Points, in no order, along strands that fork and pass close to each other.
In the rows, zero is written as 128.
Points whose rows are less than 175 apart are linked; no others are. Some points are linked to none.
damu: [110 108 139 134 107 129  85  60 110 111 136 105 133 148 176 117 145 161
  65 123 108 134 161 174 102 125  76 126  99  91 115 113  83 155  81  90
 127 173 125 165 149 174  81 135 115 124  89  82  86  97 111]
lop: [170 158 116  98 127 150 102 144 127 185 150  70 105 156  94 109  95  97
  88 142 114 111 170 172  81 124 140 119  85  43 142  58 102 162 181 120
 141  82 187 181 151 124  97 152 109 110 122 130  84 154  97]
lakev: [160 179 156  66 117 111 142 123 102 132 136 135 127 157 145 102 110  84
  86 164 143  75 145 160 147 147 147 120  94 120 118 103 140 114 152  97
 104 111 182 134 111 120 120  98 107 173 107 178 173 143 106]
kunel: [213 114 160 125 132  51 115 139 113  71 120 148 133 212 108  39 133 144
 158 161 123  52 115 151  67 117  88  90  37 135 102 150 153 115 110 136
 142 195 129 136 149 138 115 105 109 119 128 109 121 140 157]
vadu: [215 138 141 159 129 108 123 159 115 103  91 165  89 171  85  71 122 125
 148 129 155 110 167 151  99  92  93 120  41 123 150 155 150 101 174 177
 124 129 143 152 137  72 158 118 129  83 144 121 137 133 169]
Mumo: [ 68  98  91 146 196 134 153 108 144 187 139 126 155 116 143 159 197 174
 207 146 125 118  97  58 104 145 107 131 156 165 113 141 144 135  91 180
 111 146  73 115 148 125 156 135  78 101 144  84 113 113 128]
pife: [129 141 142 106 193 140 125 126 116  96  77 148 185 122 127 101 135 168
 154 116  99  78 152  83 153 108 149 121 114 173 131 216 156 113  97 154
 135 202  97 139 145 113 171  92 100  86 156 135 179  96 160]
Tus: [114 152 116 142 134 186 105 122 119 129 101 145 112  72 126 169 128 139
 114  97 124 142 185 132 160  96 138 141 153 127 141 151 115 130 140 131
 130 143 102 126  99 122 133 122 147  92 131 124 152  93 159]
momiv: [142 116 128 107  92  76 149 134 139  88 178 149 120 126 127  91 112 115
  70 140 187 143 107 179 108 132 125  78 104 147  93 118 141 138 118 112
 142 177 157 106 111 171  98  74 149 132  71 163 121 148 132]
sumuf: [132 143  88 164 160 158  97 100 154 145 148  93  96  54  92 186 121 119
 133 104 138 179 162 142 117 122 124 113 120  87 115 137  95 140 100 175
 197 196 121 133  85 175  62  93 121  24 114  87  75 100 121]
gol: [148 127 128 169 154 134 159 164 137 110  93 140 116 100  81 122 102 101
 176  93 157 140 144 145 132  98 155 103 111 143 139 152 150  93 143 141
 143 148 114 103  91 117 153 107 166 113 104 131 169 129 185]
sige: [108 148 140 114 115 110 170 105 103 125 155 130 124 157 148 141 164 131
  60 178 124  48 114 118 178 180  91 185 114  90 122  82 121 132 159 126
  85  93 151 133 146 161 130 160 134 232  85 125 144 131 114]
duza: [100  88 151 140 138 117 136 137 110 134 102 131 138 156 157  88 169 163
 188 118 101 126  85  88 128 111  92 131 165 166 122 139 157 109 108 140
  97 108  86 137 165  99 171 139 121 180 173 139 131 123 128]
sobop: [135 121 112 107 116 147 104 115 148 110 133 103 110 133 112 110  85 103
 122  92 128 135 159 162 116 120 164 132  97  97 157 138  80 121 102  93
 184 174 114 133  91 158 110 114 151  77 127  96 126 121 136]
Fumi: [102  90 147 137 103 121 139 142 109 117 100 128 131 143 146 110 138 139
 136 125  98 136  78 102 157 136 106 147 168 150 135 120 137 115 132 113
  92  87  92 116 147 123 160 156 147 209 148 133 150 131 127]
nufal: [ 90 130 167 135 138 115 150 146 105 129 141 155 130 110 130 104 148 157
 160 110 152 130 142 124 138  58 105 101 187 158  86 161 182 115 133 127
 126 119 136 162 146  88 131 117 160 176 137 203 146 105 158]
virak: [114 182 128  88  80 146  93 116 131 112 145 152 106 128 150 162 124  98
  67 144 114 124 168 141 178 156 160 154 125  88 170 136  88 109 134  75
 116  79 167 125  67 104 138 173 144 146 125 135 163 125 119]
memud: [132  91 144 138 143 103 136 130 115 100  96 137 139 166 143  71 146 160
 175 139 111  87  97 113 120 127  86 119 104 163 130 166 149 106 104 134
 106 167  99 140 159 115 152 112 112 141 149 111 136 115 149]
fel: [110 126  76 100 151 165 150 118 166 135 154 128 149 108 128 181 131  83
 130 148 142 106  83  93 168 200 157 151 143 145 118 154 119 123  98 121
 147 155 110  73  96 182 120 116 111 103 126  85  92 132 138]
vigi: [143 102 139 129 157 113 112 138  86 118  73 106 112 177 103  34 105 144
 166 120  90  77 111 162 106 102 112 125 103 112 144 132 117 106 115  93
 122 165  98 150 153 136 137 118 127 157 134 104 165 125 145]
ged: [ 70 138 157 107  65 143  98 139  98  96 111 154 126 105 149 159 120 138
  90  98  99 152 143 112 192 124 168 147 217 126 147 157 133 132 129  78
 112  82  83 121  94 127 160 173 170 185 153 160 176 105 132]
bosi: [154 131 142 143  62 128 102 165 172  96 145 146 115 133 130 140  94 111
 106 102 145 205 129 143 115 123 137 135 147 148 154 129 117 106 126 105
 143  71 133 106 101 104 135 147 165 126 145 151 123 153 127]
nadi: [123 125 110  87 120 170 114 107 181 126 156 118 183 132 161 169 127 116
 122 141 115 115 107  77 128 196 155 153 121 146 128 152 105 136  75 110
 149 161 103  97 118 152 133 126  80  68 154  97  76 135 105]
zave: [171 107 168 101  77  86 130 166 100 115  88 129 109 133 122  97  90 114
  59 128  99 148 102 157 152 145 159 117 128 140 139  63 142 152 138  92
  87 104 122  96 116 175 137 121 135 226  76 182 198 157  93]
karat: [104 158 127  74 173 122 157 130 138 129 134 120 156 139 109 123  78  48
 179 139 160 104 104 162 128 146 192 110 128 128 100 114 135 103 122  81
 168 138 152 110  97 122 115  96 118 146 140 177 149 152 111]
pefa: [152 125 114 130 136 105 132 137 184  98 173 146 177 123 118 138 123 130
 173 151 154 126 128 103  91 147 158  94  67 151 121 141 133 132 105 158
 182 184 140 140 120  99 111 109 115  42 150 122  84 132 130]
loni: [141 114 124 141 122 149  74  80 115 138 113 123 114 147 155 118 129 166
  84 122  88 115 165 146  92 116  94 140  91 107 144 112  84 150 103 110
 127 178  96 153 154 154 114 131 109  80 106  62 115  96 120]
gini: [123 115 117 172 151  85 138 174 171 124 154 147 127 157 108 118 135 107
 240 121 180 155  99 153  44 108 113  96 132  95 116 120 163  86 139 145
 158  74 149 135 133  78 118 156 146 135 155 116  73 156 138]
vov: [166 129 146 103 126 118 159 137 122  96 102 150 146 121 128 109 119 121
  94 138 141 103 112 103 178 148 133 116 111 195 128 160 159 113 138 160
  99 160 123  91 123 142 167  74 123 134 118 161 191 135 140]
kidip: [115 181 134  95 119 163 124  82 128 126 146 175 141 124 185 158 157 141
  73 153 135  81 174 102 168 139  96 168 116 137 144 158 110 119 130 133
 107 117 147 135 121 103 144 128 102 109 132 121 136  94 123]
toba: [179 111 133 148 151  88 160 165 108 123 116 134 141 111 103  99 146 179
 165 135 156 103 150 121 105  61 108  85 100 166 103 135 187 136 169 205
 111 169 153 143 172  78 113  80 122 103 115 160 141 126 165]
Nuzod: [124 124 176 132  42 102  95 138 123  83 145 120 116 119 153 108 125 138
  71 106 123 207 131 173 115  83 108 110 175 126 107 104 131 149 117  65
 137 103 147 142 124 140  87 133 177 195 123 187 134 131 110]
Mon: [126 118 126 164 176 161 170 161 149 165  75  73 146 105  96 167 101  93
 205  95 123 186  86  99 139 134 167 122 160 130 144 116 139  96 150 142
 122  72 100  86 121 118 168 161 134 125 147 123 135 152 133]
Das: [ 77 131 161 112  84 171  92 118 101 117 113 159 144  99 166 165 155 163
 118  73 107 160 167  80 168  97 167 152 229 151 132 184 144 140 110 113
 124 113  56 117 122 131 175 151 134 123 163 165 135  95 130]
vit: [137 106 154 111  62 101 146 136 103 112 116 133 120 109 132 141 115 116
  21 136 100 119 115 129 194 163 157 140 143 136 138  77 125 161 138 105
  80 114 114 101 120 202 130 131 150 216  69 147 192 128 107]
fazar: [ 92 184 115 134 204 194 133 109 110 160  92 145 125  96 125 150 135 125
 157 117 138  91 184 128 151 121 144 140 137 112 144 164 123 105 141 126
 116 130 117 130 102 104 168 130 128 106 128 122 167  96 161]
kepon: [126 122  92 137 155 135 150 133 179 120 156 142 173  82 126 178 159 154
 178 151 143 131 113  66 122 157 155 106 116 170 109 163 146 144  95 179
 158 182 108 117 111 120 109 114 109  53 134  97  82 112 144]
Kis: [161 132 133  83 104 145 112 131 201  99 165 121 192 143 141 143  94  92
 125 143 132 130 127 103 112 178 177 115  83 155 134 146 107 131  81 117
 185 172 120 113 110 135 129 110 102  45 160 140  91 146 103]
pared: [128 100  86 142  89 136 125 138 205 124 186 114 129 114 119 177  92  99
 126 113 150 188  99 128 114 164 145 133 147 125 137 122  90 133  96 124
 156 117 132  90 116 167  87 132 136  79 121  93  53 157 111]
Gug: [ 85 153  84 191 170 151  95  85 124 179 143 101  92  36 114 196 164 151
 127 118 144 188 153 131 116 113  90 127 159  96  89 125 110 152 112 177
 152 162 121 131 115 155  61 102  98  64 111 100  83  87 108]
Les: [ 68 142 156  94  94 124  78 134  70 127 100 123 117 118 147 143 128 135
  99 115  47 107 150 141 170 134 183 142 177  80 150 116 110 143 117  52
  98  99 109 160 101 114 154 177 140 196 137 148 197 103  99]
leso: [185  96 120 146 107  94 154 167 114 133 113 116  95 161  84  90 125  99
  98 149 138 164  62 131 115 161 107 131  95 124 141  74 144 135 188 162
  89  60 146  92 142 144 158 158 143 183 111 127 125 182 128]
Divo: [139  96 144 121  76 128  98 116 166 113 165  63 158 124 154 123 107 139
 125  94 114 176 128 141  75 112 139 114 132 109 125  87  98 158  83  91
 185 167 133 142 129 144  82 103 124  91 137 137  73 142  83]
rere: [157 137 125 112 162 168 139 160 157 196 105  56 142 129  86 139  72  74
 174 117 111 131 125 132 124 155 181 115 125 108 158  75 113 124 155 136
 149  92 132 137 147 114 130 121 101  93 154 143 116 169  87]
lorok: [251  96 174 133  82  72  98 152 151  78 111 141 127 205 123  53 114 131
 133 129 121 109 133 141  72 119  96 101  27 147 134 124 143 116  98 133
 144 171 119 133 143 139 137 111 117 104 123 120 115 147 138]
navar: [115 111  99 153 171 141 155 160 111 177  88  79 117 108  69 159 106  97
 161 120 106 171  77 124 144 153 160 143 160 108 152  79 131 128 168 131
 112  48 139  94 137 121 142 188 151 174 132 122 149 168 128]
Bina: [147 113 131 114 123  88 160 150 136  87 147 155 141 119 110  99 117 131
 121 148 167 108 108 131 133 137 142  81 106 184 102 153 160 123 119 144
 131 199 138 105 119 146 127  72 140 115  95 156 153 137 154]
mida: [ 73 119 111 177 163 137 118 105 102 160 132 144 106  91 141 140 175 200
 151 123 144 144 161 129  88  73  73 125 150 125 114 132 133 155 140 165
 110 146 118 163 150 104 114 114 122  97 116 111 121  98 132]
reme: [180 107 131 128 128 110 179 132 126 151  84 101 114 178 110 103 115  71
 131 159 133 148  48 120 156 190 131 137  98 130 132  95 141 107 186 156
  87  85 152  95 140 152 175 138 129 155 135 120 147 180  96]
kobot: [149  97 131 145 145 129  78 107 107 122  98 126 114 171 131  69 121 175
 142 113  85  90 151 146  66  96 101 133  78 112 164 131  93 123  99 122
 139 190  80 159 154 135 142 118 108  80 126  61 139  98 142]
nop: [121 105 154  96 115 109 107 118 128 108 143  93 153 140 140  77  94 135
 155 114 110 126 111 160  94  88 140 107 139 111 107 113 122 133  80  61
 182 184 121 154 133 143  85  93 132 145 136 160 126 130 105]
lazit: [ 81 160 148  64 128 167  99  88 109 166 147 115 165 114 184 152 147 148
 124 109  94  99 152  90 154 134 173 153 189 122 122 132 127 137 106  95
 112 126 104 140 127 123 146 120  78 125 148 160 141 113  93]
gete: [210 139 146 133 164 108 142 167  92 136  89 130 130 153  93  69 133 126
 159 145 147  90 150 144 100  86  97 112  79 134 107 128 168 113 191 188
 104 128 166 145 167  74 143 100 110 113 150 165 151 143 154]
bedir: [153 111 108 132  89 107 137 101 155 101 184 119 126 101 124 139 132 130
  69 143 164 153 123 145 116 139 119  92  91 144  95 121 117 156 114 144
 150 197 159 123 118 166  71  79 137  81  80 116  83 132 126]
pir: [115 124 125 133 161  95 183 140 126 147 126 136 147 173 142 116 164  96
 191 157 166 127  61 116 130 145  88 129 143 138  81 120 166  88 172 163
 107  64 169 115 137  92 154 142 129 198 168 164 115 163 114]
gul: [ 55 165  86 191 179 158 101  85 120 203 154 136  91  73 134 195 176 166
 137 135 156 177 168 128  93 103  73 146 161 100 105 126 106 156 136 162
 120 113 132 137 120 130  96 132 109  76 115 104 111  97 105]
Mapo: [114 128  74 147 161 154 148 144 124 171 103  99  89  85  69 164 108  85
 124 115 106 149  92 124 170 165 173 160 156 104 152  93 102 141 137 123
 121  83 124  86 112 165 120 181 153 152 114  93 142 141 146]
zam: [117 170 155  60 116 126 112 118 139 122 155 120 149 133 144 109  86  85
 143 126 140 119 139 162 121 108 176 114 141 112 110 124 120 112  99  55
 177 147 153 138  98 115  93  95 125 137 150 190 147 139 104]
nerub: [ 77 101 101 136 146 147 149 138 145 157 151  83 150  87 118 158 114 126
 175  92 136 170  92 117 123 114 161 126 199 129 114 106 123 138 111 108
 144 124 110 105 129 140 104 126 137 126 118 129  99 144 129]
luku: [160 126 123 128 134  66 142 110 119  74 173 168 111 200 131  67 150 143
 130 180 172  56 125 164  80 129  80  95  50 121  89 151 150 136 128 140
 133 190 156 147 137 130 105 109 115 114  94  84  77 125 168]
Refo: [141 148 125 132  93 113  94 126 171  76 142 186  90 179 120  93 111  96
 138 123 156 148 148 169  97 122 106 140  75 107 165 173 100  76 105  86
 168 114 131 130  82  95 140 154 157  99 150 100 113 125 149]
Mufi: [110 126  75 116 145 150 159 116 147 153 133 115 116 130 107 154 118  71
 118 138 123 114  74 116 178 201 160 169 137 120 144 116 101 124 121 115
 118 102 121  80 106 178 124 149 121 146 119  79 121 146 124]
safut: [100 127 133 143 118 138  92 137  97 147 102 125 117 135 142 144 148 146
 128 129  87 145 112 115 129 135 119 157 160 113 163 100 114 132 146 106
 100  54 119 130 137  80 174 195 145 192 167 136 146 137 115]
lise: [ 99 148 129 146 197 158 110  93  85 181 121 139 136  81 145 145 164 204
 133 118 113 112 199 103 106  58  97 124 150 156 114 154 140 155 132 189
 119 170 108 168 170 106 136  96  95  62 126 129 171  82 137]
ripu: [124 138 117 141 139 155  96 130 104 165 120 130 102 137 128 125 141 147
 115 146 112 130 146 139 104 123 100 156 116  95 154  96 107 137 163 123
 109  72 147 147 148  85 144 169 133 146 146 121 117 134 121]
Tanib: [132 144 122 110 119  89 142 118  94  97 142 155  79 189 112  43 119 108
  79 156 150  82 134 196 124 131 102 135  76 101 113 140 124 135 131  82
 119 130 161 141 116 172 119 139 153 191  88 116 134 135 166]
nabo: [151 159  87 142 112 142 128 149 181 144 172 155  94 134  84 178  88  73
  80 146 168 174 144 148 130 164 135 135 121 107 157 126  95 118 164 143
 135  43 182 105  97 133 121 165 160 107 112 126  91 165 130]
zibap: [189 117 159 137  77 112  87 146 153  93 119 152 111 188 143  78 123 119
 141 128 127 135 134 150  82 119  87 135  68 121 146 135 120 102 105  97
 144 119 119 142 132 101 135 140 133 129 154 117 103 139 133]
paru: [ 71 102 100 206 128 118 163 137 118 112 117 195  80  93 118 158 165 178
 151 126 162 135 137 116 143 108  73 130 146 149 136 182 157 124 153 171
  98 116 103 136 117 106 136 154 162 145  97  81 134  89 178]
koga: [155 171 163  94  73 119 105 118 106 118 138 147 113 147 160 127 135 119
  46 158 116 101 172 149 155 140 126 141  98 102 143 102 116 126 149  85
 101  91 176 145 107 113 125 150 137 182 100 157 162 121 115]
vom: [145 114  80 161 122 142 123 139 193 141 167  84 108  73  87 179  94  97
 138  97 143 192 128 141 116 134 156 114 134 104 134 114  93 140 103 153
 191 156 131 112 102 180  68 111 142  41 112  92  62 139 118]
kuze: [ 48 106 111 133 156 115 148 133  81 137 151 128 101 156 141  72 151 132
 125 163 125  83  78 166 108 147  87 156 142  72 102 101 115 153 128 100
 107  93 155 154 164 166 110 174 149 239 115 115 108 135 141]
tav: [ 79 136 145 118 116 166 102 103 131 142 150 152 156  95 177 171 181 178
 136  83 127 170 167  66 138  92 158 152 208 162 118 188 139 151  87 143
 144 120  77 115 131 119 162 147 102  82 154 170  99 107 117]
rofop: [161 107 110 128 159 141 164 138 145 179  87  71 126 168  95 115  96  64
 164 146 114 134  68 118 144 188 140 134  98 112 152  90 118 114 156 147
 112  96 132 119 152 138 156 142 108 108 157  98 112 175  92]
butu: [115  98 129 125 184 110 186 133 113 170 114 108 160 157 147 108 180 137
 203 146 138 108  81  84 123 118  97 111 139 160  84 115 163 116 146 182
 103 108 140 130 173  84 154 119  94 164 168 155 114 144 120]
nobul: [ 62 114 117 155 143 118 153 108 122  97 142 201 110 117 160 138 176 193
 140 150 157  83 148 102 144 126  58 129 131 167 127 209 162 125 117 171
 102 165 106 156 130 109 145 123 127 117 120  82 129  76 155]
luta: [138 121  86 161 154 126 166 129 156 153 146 155 128  72 126 192 169 160
 142 151 160 124 129  79 145 131  98 117 126 177 105 147 157 143 133 209
 126 156 136 115 132 107 103 113 107  77 109  98  95 100 145]
zug: [123 129 156  83 120 174  75  93 107 145 117  83 176 102 171 138 123 177
 101  93  63 117 165 105 127 101 170 128 168 127 127 126 114 156  91 105
 136 188  90 152 149 150 121 101  84  80 137 137 147 101  96]
nak: [143  96 139 117  70  99 123 161 117 108 121  98 104 116 114  91  84 117
  78 106 118 191 104 179 116 111 161 116 151 130 127  65 128 161 131  81
 136 117 135 113 122 169  95 119 161 193  92 168 163 153 112]
fevin: [108 160 133 121 202 152 149 117 121 119  81 154 162 125 131 123 141 122
 183 114 143  86 152 106 160 125 140 126 114 156 122 200 156  93 117 143
 123 157 116 126 120  94 185 110 116 104 156 142 170 105 161]
Repe: [165 170 140  89 141 132 167 114 108 135 120 130 137 136 133 126 125  87
  81 159 146  73 130 121 184 169 147 138 102 153 127 118 140 110 173 153
  91 121 166 109 118 128 150  89 110 144 113 159 180 142 115]
muv: [140 152 157 123  78 132  84 151 143 125 152 112 115 135 147 120 117 128
 113 113 125 189 150 160  87  85 125 128 158 101 133  91 117 134 135  77
 153  79 166 148 125  92  98 144 154 145 156 182 103 146 101]
reze: [120 167 130  97  98 144  99  54 104 139 153  94 122 108 157 144 138 126
  31 134 107 132 186 170 139 137 114 122 111  77 116  94  79 148 122 100
 123 143 175 158 121 160  60 125 117 115  88 112 104 107  94]
mik: [138 132 172 106 121 103 156 102  82 116 155 132 144 172 171 106 141 148
  46 177 135  37 144 140 155 144  68 140 103 120  98 110 138 144 143 119
  90 141 165 152 160 176 105 114 122 199  64 130 138 110 129]
lod: [110 124 107 142 141  78 165 109 130  84 163 194 130 154 147 113 175 171
 161 183 181  64 123 122 108 144  82  99  81 162 109 184 172 132 124 177
 125 177 146 151 133  88 114 116 116 111 120  88  94 102 164]
Zerug: [100 164 134 123  91 152 107 135 108  91 113 171 103 108 123 164 124 116
  79 121 129 147 152 133 193 139 152 149 161 124 170 160 119 113 151 101
 114  80 129 110  74 106 167 169 181 174 136 147 196 117 155]
mopot: [169 142 146  89 110 150 109 159 144 177 125  52 127 134 113 129  71  87
 120 121  89 131 149 155 115 136 193 116 121  89 158  55 105 141 149  99
 140  91 153 161 136 118 109 119 103 121 139 161 130 163  71]
lizos: [118 143 137 125 111 185  88 112 117  93 109 133 137  56 138 173 138 158
 114  76 124 163 191 122 164  78 152 119 169 133 122 183 130 142 111 140
 161 188  93 130  92 155 123  92 141  58 137 147 138  93 156]
sed: [129 142 135 129 182 162  99 114 107 127  89 156 156  85 147 142 155 194
 135 101  96 113 195  79 138  72 138 132 136 164 138 197 144 141 107 181
 129 181  82 145 161 111 165 104  92  55 149 130 173  85 153]
vif: [141 160 102 116 176 157 118 130 107 181 147 116 106 165 108 100 130 113
 132 160 143  91 149 160  72 126  99 141  87  62 131  91 109 134 182 131
 120  84 174 162 149  96 123 152 109 122 134 111  86 145 127]
lelen: [178 127 164 152 146 128 172 179 160 136  73 102 157 117 107 143 102  88
 204  86 142 200 102  95 133 110 166  98 143 169 128 130 174  92 151 173
 136  82 118 100 133  93 180 127 133 108 163 173 157 157 130]
milad: [123 132 108 128  91 146 117 144 192 124 173 131 137 128 134 178  90  98
 115 116 149 185 125 127 124 158 149 148 165 126 153 133  95 109 120 112
 138  70 144  97 102 128 118 152 144 107 143 133  88 156 119]
Nimu: [140 114 125 142  69 115 125 117 105 119 110 141 108 113 124 159 135 131
  29 141  97 118 126 115 187 155 118 160 131 127 149  96 103 162 141 111
  92 115 106 105 129 167 127 161 163 180  98 102 158 108 127]
vipa: [ 89 147 102 166  94 146  93 120 120 100 126 173  83  88 106 204 130 131
  68 121 132 190 147 139 163 129 121 157 167 110 165 148  94 141 145 118
 128  75 139 103  84 117 137 202 197 144 123 110 141 110 152]
Kofan: [197  87 121 156  85  98 138 143 116 126 120 120  88 159  93  90 123 129
  76 139 127 131 110 141 118 128 100 132  69 134 131  87 127 153 159 146
  95 118 127 111 151 160 123 131 138 145  82  92 103 148 152]
Koder: [ 80 118  93 194 104 129 142 134 134 113 143 167  88  65 114 196 151 154
 102 116 152 188 117 125 162 115  92 147 183 137 123 149 121 136 149 154
 119  88 121 108 108 134 109 162 178 144 103  99 118 103 157]
kevav: [ 75 115 121  89 178 138 137 114  74 180  99  71 133 132 132 104 113 127
 143 142  63  67  98 137 148 150 168 142 162  90 136  81 111 145 124  84
  90 123 114 146 155 159 120 129  95 201 113 116 170 131  99]
busaf: [ 78 146 135  81 106 146 142  97 135 153 165 119 163 126 175 169 137 122
 117 134 117 106 110  83 176 165 152 166 186 128 119 116 119 121 128 104
 107  86 124 115 121 129 130 134 104 180 138 159 125 133  89]
Difas: [144 113 124 172 143  88 157 163 195 103 133 140 137 151  87 131  98  67
 226 104 175 160  89 145  85 147 153  91 106 118 143 139 149  70 120 139
 174 106 124 104 106 110 142 142 152  99 147 103 107 156 143]
vuval: [123 135 146  95 212  93 182 117  92 135  94 115 177 166 128  81 135 116
 187 173 129  60  83 108 146 134 120 101 118 168  74 145 168 109 138 146
 109 161 156 131 164 114 145  89  98 157 159 169 161 137 118]
loza: [163 111 138 142  96 128 108 108 148 130 164  72 149  99 135 140 132 157
  95 118 123 168 148 138  79  99 101 104 106 121 108  90 114 167 121 147
 158 174 156 156 154 129  67  86 108  62 113 129  58 133  95]
Sav: [147 104 114 173 139  98 179 142 112 125 129 157 111  78 102 137 161 184
 132 149 170 104 144 117 141  88  89  87 121 175 100 149 182 147 165 215
 100 177 145 138 149 114  96  88 136 109  81 118 132 107 172]
reras: [131 132 150  76 192  97 163 123 114 120  97 107 182 160 101  95  92  84
 194 163 125  89  77 127 137 142 174 102 111 166  86 131 160 110 118 105
 149 181 134 120 129 127 130  77  99 145 157 177 170 148 107]
zovor: [124 134 151 146 107 153  94 130 144 152 129 138 130 108 170 157 161 183
 133  88 110 179 168  85 109  71 118 156 167 158 146 123 122 155 122 156
 124  89 102 143 160  77 151 141 110  87 171 157 101 116 107]
Genof: [ 83 137 121  89 145 149 110 122  85 150  89 102 123 126 127 125 112 113
 129 118  68  87 128 137 169 158 191 150 155  92 153 120 106 124 125  71
  99 112 109 145 113 133 148 140 112 173 136 116 190 123 108]
Tamoz: [119  85 126 163 105  99 125 156 111 104 145 138  98 145 138  76 156 164
 151 139 145 133  97 154  85  88  74 114 136 115 103 121 149 136 137 131
 114 126 131 154 157 118 102 132 148 178 116 118  93 130 152]
Zumoz: [148 142 171 159 153 121 133 170 155 135 101 117 148 121 117 129 117 119
 234  53 126 183 131 105  95  74 154 111 159 140 136 136 169  90 112 133
 169  93 100 124 130  65 165 141 139 116 179 176 134 137 133]
bek: [162 101 107 160  90 122 141 134 120 122 119 138  90 106 100 133 129 128
  63 131 122 135 114 122 164 130 113 143 119 157 137 111 116 147 144 141
 101 140 110  99 134 166 120 127 154 136  89  88 132 117 153]
liso: [108 127 153  93  87 169  92  87 113 101 124 103 164  84 156 146 124 161
  67 101  94 136 169 118 161 109 145 112 174 138 105 153 118 158  98 108
 137 194 104 141 122 171 103  88 122 101 125 147 134  95 115]
vilil: [117 136  91 156 104 134 107  97 160  92 139 193  72 169 127 123 127 125
 116 134 155 126 152 149 110 141 101 157  63 119 170 180  91 107 109 113
 146 140 118 136  87 120 135 147 139  74 112  51  88 111 159]
zev: [ 58 148 120 104 114 124 163 100 132 129 169 143 137 139 159 160 148 118
  82 162 131  86  93 111 179 185 116 185 158  93 136 109 111 119 139 106
 106  73 144 118 118 151 128 166 134 223 111 134 134 129 102]
bato: [147 115 162 139 110 130 110 160 163 126 123 113 150 132 147 128 130 145
 195  67 106 189 127  85  96  91 147 133 166 162 155 129 143 121 102 139
 157  99  92 125 154  75 164 138 117  95 191 162 102 140 106]
dud: [145 126 135 142 144 115 136 147 161  88 104 148 146 145  96 108 100  85
 216  95 150 132 122 129 112 130 156 112  89 130 149 172 142  73  98 120
 176 163 103 113  89 107 162 118 140  89 163 117 147 130 153]
voko: [212 123 127  95 142 126 142 111 117 148 132  88 155 131 112 125  99 133
  55 155  95  72 120 108 146 154 146 105  87 171 112 100 126 154 125 146
 125 211 137 110 152 193  89  78  95  91  72 109 138 125 128]
pof: [135 130 118 151 142  99 139 170 169 127 151 148 136 181 125 131 134  82
 198 146 170 163  79 137  75 143  91 121 136 113 107 123 146  78 159 146
 130  30 171 116 139  85 139 167 141 156 174 142  75 173 114]
gizaz: [ 43 107 104 119 160 133 120 107  76 174 127  99 114 129 145 102 141 144
 113 146  77  90  95 152 118 150 127 161 159  67 134  69  92 170 112  86
  95 101 124 158 169 176 116 173 130 209 117 101 137 127 111]

A fork is a point with three links, a tip a point with one. Leave the first point through the second and follow the links. Name the first fork or tip that comes.
gul; mida => mik
tav; zovor => vadu
mik; sige => milad
bosi; muv => duza
zam; nop => Zerug
Sav; luta => ged
vov; Bina => butu
vipa; Koder => vilil

Follow the links from the first point to the second, and from the first to the third. Name the last point that the two ways share.
dud; rofop; reras => butu
ripu; dud; koga => butu
damu; safut; momiv => duza
loni; vif; gol => duza
gizaz; Zumoz; koga => ged
Bina; paru; Les => Zerug
Zumoz; zam; vilil => Zerug
Mon; kuze; virak => ged

Name the points in between on the shortest way along the links from the first point to the second, in order.
zovor; zibap => tav, Das, ged, Zerug, vipa, Koder, paru, nobul, lod, luku, kunel, lorok
toba; Mufi => Sav, luta, kepon, pefa, Kis, nadi, fel
dud; nop => Difas, gini, pof, pir, butu, vuval, reras, karat, zam
fazar; Gug => fevin, pife, sed, lise, mida, gul
Nuzod; lise => muv, bosi, milad, pared, vom, sumuf, Gug, gul, mida
